Points, in no order, along strands that fork and pass close to each other.
Points whose rows are less than 56.4 apart are linked; no others are. Some points are linked to none.
Sab: [ -6  14 -21   2 -27 -12  -9  11  18  20  -9   4  11  18  13   5  -5  -8
 -10  11  -5 -16]
Fusus: [ 30   3  20   7  -6  29  -7   5  -7  30   7 -19 -11  28  -4  13   2  15
 -15 -13  10   7]
tirab: [-20 -18   9  -5 -13  16  -1  22  -2 -12  20   0   5 -26  -2   1   3  21
 -35  30  -3  23]
Bilu: [ -3  10 -15  22 -10   6   6 -11   7  24  -2   0   4   6 -14 -10  -4 -36
   4  -9  13   5]
Lig: [  3   2   6  -1   9  21  22 -17  12  49  22   5 -14  -7   5  -8  -7   4
  -9 -11   8 -19]
gul: [ 24  -2  16  17  37  10  36  21 -10 -14 -12   5 -11  -5  14  -4  20 -14
  29   7  -3  -1]
Vovim: [-24 -21  -8 -17   8 -13 -19   5  -1  -2  -4 -11   2 -49 -34   0  -5  15
 -11  17  -9   8]
Ziz: [-18   6   0 -17  -5  21  25   7  -2 -13   8  21   8   2  11  -2  23  15
  -6  16 -12   1]
zomo: [  0  10   1 -20  35  -3   8  -5   9  -2 -23 -11 -17  -4  -8  16  12  26
  18  23  10  -2]
Poz: [-17  28 -16  15 -28  -1 -23  -8  17  23   1  14   6  14  10 -14  -9  -8
 -21  13   0   5]
vige: [ -5 -39 -23  20  26  14  -6  -5 -15 -31   8  -5 -27 -10 -12   6 -14   2
 -37 -22  13  -4]
suvu: [ 38  -1   0 -10  19 -24   2   7  -1  -8 -16  -5   1 -22   6 -18  10  22
  -5  37   5  -4]
zefid: [ 26  -3   8   4  -4  33  -9  -3 -19  -3  22  12  16   0 -20 -14 -21 -11
 -30 -29  -9   9]
sebo: [ 21 -16   5   6  32  -2  12  -9   5 -19 -14 -24  -9  -8   3  10 -26 -11
   5 -15  20 -24]
lufi: [ -4  36  -1  -2  -4  18  13 -35   9  43   4  25   0   0  10  -5 -29 -10
   6  16  -7 -19]
fod: [ 30  15  -9  20 -17   1   6   3  -6  -1 -15   9  23   1  11 -21 -10 -16
   8  11   1  -5]
bena: [  3   8   3  -7  26   6  15 -33  -9 -21  -4  -8   8 -21 -21  -6 -16 -19
   8 -11  20  10]
les: [ 20 -15  11   3  17   2  -3  14  11 -13 -29 -23  -5   2   4  20 -19   2
  -4   6   5 -18]
pes: [ 23  18   7  -1  23  17  -5 -17 -12  -8   6 -12 -24  10  -7 -20   9  18
  -4 -19  20  18]
gidel: [ 18   4   1   6 -15 -11   0 -10   8 -11 -13  17  21  33  19   3 -35 -28
  -3  -2  -7 -26]
fami: [-24  -4 -22   2   9 -16 -10  -5  20 -27 -33 -11 -13  -9 -12  13 -18 -11
 -11   1  -6  -9]
rufe: [  5 -24   6   9   9   0 -36  13  -9 -34  13  -4   0  -3 -24   8 -16   1
 -13 -30 -21  -2]
rov: [ -6  14  29  -2  25  26   4 -14  15 -30  13  23   2  32  23   9 -20   6
 -19  10 -15   8]
rar: [  1  -8  14  -4 -13  11 -18   9 -14 -25   4  -5   9 -11 -18   5 -12  18
 -16   3 -18  25]
linof: [  2 -27 -10   7   6 -10 -27  23  -7 -33  -6  -8 -14 -26 -17   1 -12   1
 -14  -3 -27  -3]
Beza: [  7 -32  36  -6  35  -7 -12   9  -5  -7  16 -15  -5   6  -2  14  12  15
   4 -24  11   2]
banef: [ 12   9 -28  36 -18  -3  -5   1  -9   4 -21   9  38  -2  13  -2 -21 -29
   2  -4  12 -17]
Sut: [ -9   3 -19  -2 -12 -30 -33   0  25   2 -22  -7  -1  18  15  18  -2   3
  -7  14   7 -11]
Nivo: [  0 -28  37   2 -10   9  27  -5 -14  14  29  -3   4  24  14  20 -14 -18
   4  -3  14   1]
senek: [ -6  11 -23   7 -18   8  11   5   1 -15  -5  21  11  10  -8 -13   0 -22
  -5   8  -5  14]
vos: [ -3  22  -2  -4   4  -4   0  -9   0 -28  13  14  -3  10  20 -31  25  22
   9  20   1  16]
vite: [-11   9  41  10  21  35  13  -8   6  -1  24   6  -1  13  19   7 -18   0
  -8   9  -7  24]
Defef: [  3  18  24  -3  -2 -17   6  12   9  30  16  -4   5 -28   5 -15   8  -4
  13   9  -9   3]
Vufum: [  4  11   0  -9   1   5  -3   6   3   3  -2 -20  12 -29 -22  -3  -5 -14
   7 -16   0   4]
gasi: [ 14 -22 -29  -1 -10 -19   6  -8 -21 -25   1  -6  25 -11   3  -9  -3  -4
  26  -7   0 -25]
pepoz: [ 23   2  12  10  14 -19  -2   5   7   5   2   0 -25 -13   8 -34  33   7
   9  19   1  11]
lino: [-10  27   1  -7 -31  -7  21  30 -24   2  -7   1  20   5  -3  14   0 -25
  14  12 -16  23]
kas: [-18 -15  34   4  -1   5  35  -7   0  37  26  -4 -15  10   8  16  -6 -16
   9 -11  -2   0]
gade: [  4  -9  -7 -16  22 -26 -12  -6 -13 -54   2  17   3  -3   2 -12  11   6
  10 -29  -5 -11]
Laka: [-15 -35 -18   1 -19  -7  -3   7 -12 -33 -19  -2  10  22  -7  34 -14  -4
   5   3 -14  -1]
biv: [ -4   9   5 -23  11   2 -15   7  21  20  -1 -10 -15   2   7  -1   7  27
 -13  -9   4 -25]
nugov: [-21  13   7   4   1  12  14  -4   2  37  16  -1 -31  22  -5   2  30   1
   5 -29  -2  11]
Zul: [ 14   8 -23  -3   9 -11  17 -10   0 -38 -26   5  -3  15  12   3 -16  -5
  13  18   8 -18]
kip: [ -9   8  -1   6 -23 -23 -19   9  -3  20   9   6  17  13   6  -8  18 -15
   9 -31  -2  11]
Vunet: [ 14 -17  -9   9  -3 -23 -18  31   1  -7 -27  -6  -5  16  -9   8  11  -2
 -12  12  -3   8]
zofur: [-22 -16  22  -8  -1  -2  -9  35  22  11  19   9 -17  15  14  -1  20   3
 -29  -8  -6   3]
Zam: [  8   0  20  15  24   3  33  -2  -4   0   1   4 -15   2   8   1  29   0
  39   2 -11   9]
Dof: [  0 -19  10  -6 -10   0 -22   0 -25 -31  27   6  21  -4  -9   2 -14   7
   0 -32 -24  -6]
bemin: [  4  18   2  22  18  16  25 -22 -12  -1   2   6 -33  18   0   0  23  10
  26  -6  -5  20]
vabiz: [-21   5   3   0   0  11  27 -16  14   2   3  20  -2   7   4   0 -11 -28
  -3  14   7  -6]
Lugod: [ 20 -13 -14  20  -7   9  -1 -23 -20   5  -2 -15  26  -3  -4   3 -26 -14
   0  -8  19  -2]
lume: [ 10  -8  20   1  11  -8 -22   3   4   6  15  -5 -30  26   8 -10  28  13
  -1 -12   2  11]
natom: [-21  10  -7  15 -29   4 -27  -6   7  18   4  -4  12  10  -7   4 -17  -4
 -33  -3   3  15]
Guzi: [ -4  -4   9   9   0 -24 -30  -6  30  -7  12  -3  -9   3  -3 -23  -7  -8
  -9 -13  10   3]
Fuz: [  7 -22 -21  -5   9 -27 -11  -2   4   4 -11  -6 -11  -6   0 -13  12  16
   4  13  24  -7]
feziz: [-16 -40   2  -9 -10 -12  -2  13  16  -8   3   0  -7  -8  19  10  -5  14
 -17  28  -2 -13]
lofe: [  6   2  26  10  24  21   8 -10   4 -20  17   4  -6  10  22  -2 -16  16
  -4  31  16  22]
Gipu: [  0 -15  -2   2  -4   5 -11 -23 -11  20   7 -21  17  -5 -18  12 -25   5
  -2 -11  16   4]
Niro: [  0  11   5  -4  -4   5  -6 -29   5  -6  -7  22  17  20   9   9 -48 -24
 -12   7  -5  -6]
Kedu: [-11  -7  21   8  12   6  32 -10  -5  37  12   3 -30  16   2  18  21  -9
  23 -30 -10  -4]
lalok: [ -6 -28 -27  15  24  -6 -14 -12   0 -38  -2  10 -20  -1   4 -11  -7 -11
 -29 -31  10 -11]
Res: [ 29   3  -2   9   0  18  32  -7   5  17  -5  -3  12  -8   8  -6 -22 -14
   6   0  10 -36]
vamuk: [ -4  11  18  10   0   1  11 -27  10  -1   8  12  -1  12  24   2 -24   6
  -2  42  10  14]
sino: [  2  -4 -21  -6  18 -36 -19   3 -10 -39 -15   1  -5 -31 -18 -14  10  12
  -4  10   3  22]
Gisof: [ 27 -13  10  15 -15  15  15  17  -8  21   4 -10  -1  28   3  19  -7  -9
  -2  -9   5  -4]
vus: [  8  39 -16 -10 -27  11  19   7 -29  39   3   5   1   0   9  -5  23   8
  14   3  -3   0]
mika: [  6   6 -16  26 -17  -6 -25 -33  -3  16  10   8  13  16  16 -14 -26   0
 -11  21  22  16]
gitif: [  6  -5 -36  23 -33  10  -3   4 -17 -26 -17  20  17  26   1  -4  -8 -21
 -16  -1  -7   7]
mam: [-17 -11 -41  15 -20   9 -26 -17 -21   4  11 -13  -6 -15 -26   1  -6   9
 -25   8   3  16]
Bapa: [-13  18  -4 -10 -32 -16   8  18 -12  -9   0  11  19  31  -1  10  15 -21
  25  -6 -16  12]
lenu: [-18  27   2   9   6  15  26  -3  26   1  -4  14 -22   8  16  -4   1  -5
   5  16  -5  -8]
gorup: [ 15 -21 -18 -13  25  19  18  14  -9 -29 -18  -2  -2  -5  -1  11  -5  19
 -10   9   8 -22]
Zov: [ 27  24  10  11  31  21  15 -22 -10 -15   5   3 -16  11 -10  -8  -9  -7
   1 -19   9  11]
bez: [  0   7 -17  -4 -11   0 -38 -19   2   4   7   3  -1  24 -10 -17  12  16
 -14 -30   6  -2]
furap: [  2  21   6 -11  19   8  16 -30  14   1  -9 -14  10 -31 -12   2 -27 -13
  12   4  16 -16]
nibe: [ -1  12   5 -18 -13 -19  14  34  -9  34   3  -2  -7  -3   8  -1  31  -4
  12  -6  -7  -8]
Voleg: [ 15 -13  -3   4 -20   0   3   0 -25  10  -5 -22  30  22   7  35 -17  -3
  18   1  18   0]
robu: [ 20  11  11  31   9  15  15  -6   7  20   2   0 -41  20   0 -17  26  11
  15 -12  -5  15]
geses: [-12 -23 -19  -6  18 -13 -11 -14 -11 -40   4  14 -19  11   3 -13   9  18
  -8 -17   2  -9]
fipu: [ 11  -7  33   8  -2 -11  -1   1   1  -4  26   0  -4  14  10 -22  21   3
   6 -16   1   4]
noder: [-11  17 -13  -8 -38 -11  -3  35 -10  12  -2   6   5  13   3  -9  33  -4
 -13   6 -10  16]
Zenas: [  0  17  -9   2 -23   2   4  39  -8   4 -18  -8  11  -4 -20  18  16 -26
   7  -2 -16  18]
Vuliv: [ -7  10 -12  -2 -12 -12 -11 -18   8 -22   0   9  24 -27   5 -25 -25   7
  -5   8  -8 -18]
Kobu: [ -3 -10  -6   4   6 -12  -7  -1 -10 -35  -7  -2   1  -3 -12 -11  14  -4
   5  11   7  30]
veba: [ -9  -8   7 -16 -11   0  -1  -3 -18 -34  20  27  16  13  -9  -6   7  -9
   2 -35 -25   2]
Zeg: [  7  17  16  19  42  28  23  -8  18  16   2  -1 -33 -22  11 -13  -2  12
   1  -4  -2  -3]
Luv: [ 17 -26  11 -17  29 -41   6   9  -3 -18 -25  -7   3  -2   4  15   1   8
  19  22   3 -10]
puna: [ -1  -8  28  11   3 -16   2 -16   6  -9  30  16   0  16  22 -18   3 -10
  23   3   2   8]
sufu: [ -2 -18  -2   3 -15  -9  11  -7 -10 -20 -17 -16  19  16   0  36 -23  -9
  19  11   2  15]
vofo: [-12   2 -18 -15  -4 -24 -23 -13   7 -10  -9  -3  17 -24  -3   2 -20  21
  10   4  -5 -21]
bap: [ 18 -14  16  -7  47 -17   4  13   1 -30 -28 -16 -11  -5   7  17  -7  10
  -2   6   4  -4]
vaso: [ 13  15   3  -9   7  16  -6  27   9  -9 -19  -6  -3 -14 -35   0   7 -14
  -5 -20 -10   4]
filum: [ 16  18  -4  -8  -9  -4 -10  -2  -6  25  -6 -10  29   6   8   8  -9   3
  15 -17  14 -25]
Zof: [  3 -12 -10 -24   0 -16   0  -1  -5  19  -3  -3   3 -17 -15  -4  25  24
  -2  21  20   5]
Kob: [  7 -20 -35   8 -15 -11 -38 -10 -14  -8   7 -10   2  11  -4  -2   6  12
  -9 -30  -2  -8]
fimup: [ -4  10  19  -7   4  14   0   3  23 -21   6  13   0  17  16   0  -7   7
 -13  -6  -9 -13]
Gog: [ -8 -27   0  -6  47  15  17  16   0  -7  -5  -1   1 -17   7  10  24   7
  -5  24  12   9]
Nevur: [ -5   2 -15  -8   8   7   9 -18   7 -15  -6  -5  12 -32  -4 -10 -35  -7
  -2  12   4 -23]
dugor: [  1   3 -10  -2 -19 -17 -28  38 -12  -2 -20  -2  24  -3 -11   8  13  -6
   0 -26 -21  -5]
Bekar: [-45  -8 -23 -13   5  12  -2  -3  13 -27 -10   8 -12  -2 -11   4   5   9
 -11  12  -5   5]
Bope: [-27  15   8 -14 -13  -2  13  33  11  -4  -4   7   4 -20 -12  -5  25 -11
  -2  22 -11  22]
Nez: [  7   5  28  10  46  25  10  19  10   8  -2  -5 -21 -23   6  -2  16   5
   4   2 -15  12]
Gusal: [-15 -23  21 -14  11   6  -6  18  15 -16  15  15  -5  14  27   0  15  17
 -18 -11  -7 -15]
salut: [ -8  -8   0   3 -17 -29 -22  -1  17  -1   9  -3  12 -11  15 -26   2   0
   1  14   5   8]
gagu: [  4 -32 -22   0 -15 -17 -15  15  -9  -5   5   1  -4  12  -4  -2  16  -2
 -12 -30 -12 -30]
Zono: [ 22  12  -1   5  -9 -17   4  10  10  19  -8   1 -15  -3  17 -14  16   4
  17  33   0  -5]
sirir: [ -8  -1 -15   4  -6 -19 -13   1  33  -7 -22 -13 -14  11   4  14 -14 -21
   2   5   6 -19]
fuzu: [  0  25  15  -8   2  14  17 -15  -4  57  16   3  -9   0   4  -1  -4   2
   3 -28 -12 -25]
pib: [  8  -1 -22  -5 -17  -6 -14   2 -17  22 -10 -15  36 -16   0   2   9  10
  26 -19  14 -21]
Peg: [ -7  24  -1   2  -4  13  41 -12  16  18  -5  35 -14  12  19  -1   2   2
  13   8 -27 -18]
lofor: [ 10  26   7   0 -10  -1   3  30  -4  48  -7 -16 -13  -8  -8   6  15  -2
  11 -20  -4   2]
ketod: [  4  -7   2 -18 -23   3  -4   4 -17   2  15  -3  14  17   4   2  11  23
   9  -1  -1   8]
dami: [ -2  10  -9 -11 -11   2 -14  32   0  -7 -29 -14   7   0 -33  18   6  -9
  -7 -20 -24  10]
muze: [ 10 -11 -25 -12 -14  -2  20   2 -15   0  -3  -9  25 -11  -3  -9  17  -6
  25  -5  14 -21]
ralel: [  4  29 -16  15 -16 -10  -6  -9   4  -3 -17  -8  17   2   6  -9  -1 -10
  17  21  13   7]
savet: [  3  -1   4 -12 -10  27  -6  -3  -8   7  13  10  16   8 -11   4 -10  -1
 -33 -37  -6  -4]
nom: [  8 -18 -24  12  -4 -20 -19  24 -13 -21 -23 -16   3 -22 -20  14  -6 -10
   6   4 -21  -6]
pap: [-21  46   0 -19  -8  10  26  -2   1  52   0   3  -7  -8  -1   8  -5  -7
   0 -13 -13  -8]
pote: [-31  15  -3 -27 -20  -8   4  33  -7   9   0   8  -5  -6  -8  -4  18   5
 -23   7 -22  19]
sazu: [  8  24 -12  18 -18   1  -7   9  -1  27 -18   8  38  -9  13  -1 -14 -11
  -1 -12   6 -31]
Sen: [-16  25 -17  13 -38  -8   7  22   4   0  -2  21   1  11   1 -17  22 -27
  -6   5  -5  22]
vob: [ 12  32 -23   8  -1  14  25 -11  -5   7 -14  15 -10   5  -7 -21  19 -13
  27  -5  -7  -5]
vid: [  3 -10  -9  -3  -2 -27  10 -32 -10 -18   7   8  13  18  19  -6  -6 -11
  27  12  16   1]
zafu: [-17  43 -27 -10 -20  17  24   3  -6  44  -6   2   1   4   3   4  14  -6
  -2  -6   2 -13]
fosir: [ -6  28  -8 -16 -24   9  30  -1   1  12  13  41   8  17  27  -8  10  -1
   0   6 -14 -23]
votur: [  9  -3 -16   6  -9 -22 -45  14  -6   1 -25 -11  -3   6 -13   5  -1  12
 -23  18  -7  19]
mamek: [-36 -19 -20  -1  27  -2  -5   1   9 -33 -26  -3 -25  -8 -12  17  -8  -3
 -18   6   7  19]
Dizub: [-11   4  23 -14 -10 -13  30  12  -1  36  13  -3  -6 -18  13   0  23   7
  23   5 -13  -4]
Ges: [ -6  -5  43   3  19  24  28  28   8  10  23   5 -12   2  19  19   9   0
   6  -9 -15   5]
dozu: [-19  30  -9  25 -22  -8 -20  -6  19  29 -13 -11  -8  19   4  -5   4 -17
   6  15   6  20]
vuvuf: [-11 -29  26   3 -18  -3   3  11   0  11  20  -9   7  10   2  16 -14 -21
 -10 -12  -2   9]
Feme: [  5  -8  12   8  11  -9   6 -16  24 -10   8   8  -1  -6  25 -13 -22 -15
  -1   1  11 -22]
monot: [ -2  28  -3  20  -4 -20 -19   1  25  19 -26 -18  -2   1   2   1   3 -11
  24  19   2  12]
fep: [  1 -31 -24  -1   5 -28 -13  -7 -17 -33   5  -6  -1 -16  -2   1 -11   5
   6 -10 -11 -30]
mapa: [  2 -36 -21   5  14  19   1  12 -11 -28 -10  -5 -18  -8  -8  17  -8  16
 -33   0   2  -4]
Gumu: [ 19  -6 -27  16 -25   0 -16  17  -5 -14 -29  -4   5  26  -6  14  -4  -7
  -8   1  -5   9]
pila: [ 22  12   6  11 -23 -19  13  21   2  12   3  12  -2  17  33 -16  11   1
  15  21 -17 -14]
gunu: [-16 -25   9 -11 -24  -9  -7  14  -1  -1  21   0   7  -8  18   4   3  25
 -29  30   0   6]
rilov: [-26  11 -20  -4 -14  -9 -31 -21   5  21  -1   6  18   8  -8   6   7   4
  -3 -25   8  -6]
fuson: [-21   5   4   0 -23  -1 -29  -6   7   5  15  -2  13 -17 -13   4 -33   2
 -35 -12 -12   5]
Movap: [-17  -7   8  -7  28  11   7 -19  -6  -5  19   3  -5  -9  10 -22  36  23
   6  11  22  28]
siz: [  7  21   5   5 -23 -10  25   2  -8   4  19  36   5  14  32 -22  12  -2
  22   5 -20 -21]
mikid: [-18  16  11  -5 -17   8  14   9   6   2   0  -9  14 -26 -21   2 -16 -19
   1   7  -2  12]
neveb: [ 20  -6  24  23  36  28  30  29  -1  -5  12   3 -12 -14  18 -17  17   0
  10   3 -12   5]
Puf: [  0  30   3  -8   0   8   6  -4   1  32   1 -11 -14   1 -19   0  24  -2
  20 -29  -2   6]
deti: [ 31  -5  12  19   3  10  -7  -9   1   6  21   3  -4 -10  16 -35  -8  11
 -14   7  19   1]
dov: [ 18   8  20   3 -18   6   5  39   0 -12  -1  -4   8  -8  -3   3  -3  -2
  -7   4 -15   8]
butub: [ 11 -28 -11  -1   6 -46 -14  16 -12 -17 -26  -9  19  -9  -7  19  -1  -3
  20  10  -6  -2]
Gudo: [-23  10   6  11 -10   3  20  -7  16  18   3  12  -4   7  -9   7  -7 -44
   6  -7  -7   8]
nor: [-14 -18   3 -13   0 -16 -38  -5  -2   9   3 -22   3 -25 -24  15 -10  23
   1   0  -4   2]
ludaf: [ 27  26  -2   9  12   6 -10  -8  -7  19   0  -7 -26  15  -9 -28  32  13
  13  -3   9  20]
Mif: [  3  12   7   6  24  25  14 -16  15  38   5 -12 -27  -7  -3  -1   2  12
   3   4  21  -1]
Sosu: [-12 -17  27 -12   7  18   1  -3  14  15  10 -21  -7 -11 -16  24  -8  -6
  -5 -21  14   0]
lel: [ -1 -12  -5  -2   4 -11  -8   1  13  11   5  -5  -7  -5  -3 -12  16  -7
   1 -17  16  -5]
tok: [  8 -15  -8 -18  37  15  18  10   8   3 -15  -4 -13  -8  -3  17   9  26
  -4  23  14  -8]
diso: [ 29  -9 -20   2   3  13  -4 -16 -15 -16  -2  -4  15  11 -11  -5 -13  -2
  -7 -25  12  -7]
mik: [-10   7   9  -9 -14 -18   8  -3 -10 -24  10  19  21  22  11  -9   3 -13
  19 -15 -16  -4]
nomod: [ 13  27  11   4   8   7  11 -29  17  20   0  13  -7   9  13  -1 -19 -15
  16  -1 -16 -32]
Gop: [ 30 -10  -3   6   8  21  -7 -22 -21 -12  15   5   2   0  -6 -18 -30  -5
 -25 -13  10   8]
sopu: [-14 -26  11   8   4   1 -12  -6  10   2   4 -18  -8  -6 -25   1   2 -19
   1 -33   9   7]
toso: [  3  -5 -16  -2   3  22 -16 -21  -1  16  -3 -29   5 -26 -24  14 -29  13
 -19  -1  12  -7]
gub: [ 11   2   4  -5   9 -13   0  -8 -13 -44   2   3  -5  -6  12 -15   2  17
   5  17   9  24]
saros: [ -2  17  -7 -19   0  22   6 -38   3  19  -3  30  14   5   0   8 -34 -16
  -7   8   7  -9]
ribi: [ 21   5  12  -9  -6  15 -10  11   4  31  13 -10  -6  10   9   7   2  20
 -19  -7  10 -20]
Fudid: [ 23 -21  14 -10  -4  11  10  33 -12   2   1  -3   2  31   7  25  10   5
   0  -8   1  -8]
tik: [  2  -1  -5  -9  12  -6  23 -20  -6 -39  -3  15  19  21  23   3 -13  -1
  15  18   8  -9]
bipep: [  1  -9 -20  15 -20  -1 -37   3 -12   0   1 -12   1  -5 -17  -3  -5  25
 -28  16   4  29]
zer: [-13  -2 -21  -5   7   0 -23  -6 -15 -44  -5  -4  -8 -26 -16   7 -20  20
 -12  25 -12   7]
Von: [  7 -11 -22   7 -18 -34 -38  15 -17  -7 -15   0  24  -9  -4   4   0   8
  11 -26 -19 -26]
sigos: [-16 -16  -8 -27   4 -24 -10  -3   6  -6 -21  -9  15 -43 -19   0  -2   8
  13  16  -9  -7]
puzur: [ 19   3   6   7  36   4  13 -22  20  -1 -16 -19 -20   2  17   6 -32   4
  -3   2  24 -28]
Tuvi: [ -3   2  17   1 -22 -17 -10  27   7  19  16   0   2 -15  13 -17   9  -2
  -7  10  -2   8]
fal: [-15  -2  -3  -6 -16  18 -12  -4  -2  17   8  -1  13 -27 -26   0 -24  -9
 -26 -35  -6  -2]
rem: [-17   4   9   6 -18   6  21 -26 -10   5  14  10   2  19  10   5   0   6
  15  46  12  26]
Pobog: [-14 -14  -4  -7 -15  18   7  -3 -10  -2  21   1   3 -21 -12 -16  12  10
 -12  10   9  28]
laz: [ 15 -27   5  -7   3  -3   3  21   0 -14   2   6   1  20  -1   9  16   3
   3 -26  -6 -22]
Maf: [-26 -21  17 -24   0  -1  -8 -12   4   8   6 -13   5 -25 -13  22 -12  17
  -5  -8   3  -6]
tizuk: [  2 -16 -31   9 -13  16 -27  -1 -13   5  -9 -21   2 -32 -28  -4  -7  14
 -16  -8   3  -6]
baf: [-41  -7 -10 -24   0  -3  -4  15  10 -25  -9   8   0   2 -18  28  12  13
  -8  -3 -21  10]
tis: [  4  -1   3 -31  17 -15  -5  -7  -4   2 -11  -2  -1  -6 -14  10  31  28
  21  10  -1  -6]
fupi: [ -1   0  12  10  31   6   4  -3   8  10  17  11 -27 -13  15 -29  43  17
  11  15  12  18]
vap: [ 21  23  23  16  26  29  24 -26 -12   5   4  23  -7  -3  -9 -15 -12 -22
  15 -15 -11   5]
Lizag: [-17 -21  12   4   2 -15  -3   8  34   6 -12  -8  -9   5  17  11 -11  -9
  -8  19   9 -11]
pulob: [ 23  26   3   5  14   9  12 -27  16  16 -14 -11 -11  11  14   7 -22  10
  13   3   8 -35]
modo: [ -4   8   9  -7  12  19   3   7   2 -50 -12  -3   5  13 -13  17 -12  -8
   3  -1  -8  14]
vate: [ -7   0  -6   5 -19  -8  14 -38 -17  -6  10  15  25  30   6  -6  -8 -16
  23  28  10  19]
kuraf: [ 21  24   6  23   7  18  12 -23   1  20  -5  15  -1   0 -15 -16 -16 -41
   8  -1   1   5]
Vete: [-10  19   6   3  -2  -5  -2 -22   4 -17  18  32  -9  14  18 -31  13  -7
  11   9  -1   6]
Mono: [ -3  -3  -8 -23   5 -22 -17  -3  35   6 -13  -6 -14  16  10   7  10  24
  -7  11   4 -19]
Mekuz: [  0  11 -26   0   5 -17 -27  -8  -7 -30 -21 -18  -7 -31 -27   4  -8  14
  -5  11  -4  20]
gaz: [ -1  -3  28  -1   8  17   7  31   6  23  20   7 -24   6   1   3  16  10
 -12  -8  -4   6]
kemam: [-14  18   2  -7 -16  24  23  28  13  -2 -12   4   7 -17  -9   6  -5 -19
 -15  23 -14  11]
Rasu: [-31 -20 -17  -3 -24 -15 -13  18 -11 -17  -7   0   3   7 -19  29   3  -6
  -5  -7 -17  13]
Lar: [  2  -1  47 -17  27  24  17  14  -5   0  19 -13   1 -11   1  19   9  11
  14  -9  -4  10]
vota: [-13 -12   2   1  11   8  -5 -19  -6 -10  16  -8  -7 -16  -4 -15   5  14
  -4  25  35  35]
vufif: [-10  -8  33 -19  11  -4  18  20  -7  23  11 -12   3 -15   2  20  18   9
  17  13   2   0]
kes: [ 18  -5  29 -10  21  -3 -11   7  -6   9   9  -6 -15  14  -8  13  34  18
  13 -12   1  13]
dopu: [  5 -31  23   8  47  -4   4  21   3  -6   3  -9  -6   0  15  10  23   1
   5   1  10   9]
nar: [-13  13  -1  -3 -24   5   8 -13   7  46   8  -4   5  -3   5  -8   0  -9
  -5  15   9  -5]
gel: [-13   7 -32  -5  -9  -9 -30 -30   5   0 -11  -8   8 -10 -12   6 -11  14
  -4 -19   0 -20]
Dibof: [  2  -4   8  15  -1   8  25 -22  -2  23  29  21  -1  -4  17 -28   6 -17
  12  10  11   2]

Follow the links from the first point to the second, and from the first to the third. Name the last point that the two ways share.
Voleg / Gumu / gel: Sut
gorup / vuvuf / gel: lel
zomo / rilov / lofor: lel
Gudo / baf / sazu: sirir
Vete / Fudid / geses: tok
sufu / bena / votur: Sut
tizuk / fosir / baf: sirir
dopu / Nevur / ribi: vofo
geses / nibe / gub: tok

A fork is a point with three links. Follow the links from the first point to the second and name the forks in between, in order.
dozu / noder: Poz
fupi / Poz: sirir > Sut
ludaf / Sut: sirir
fimup / puna: Dizub > lel > tok
zomo / gagu: lel > vofo
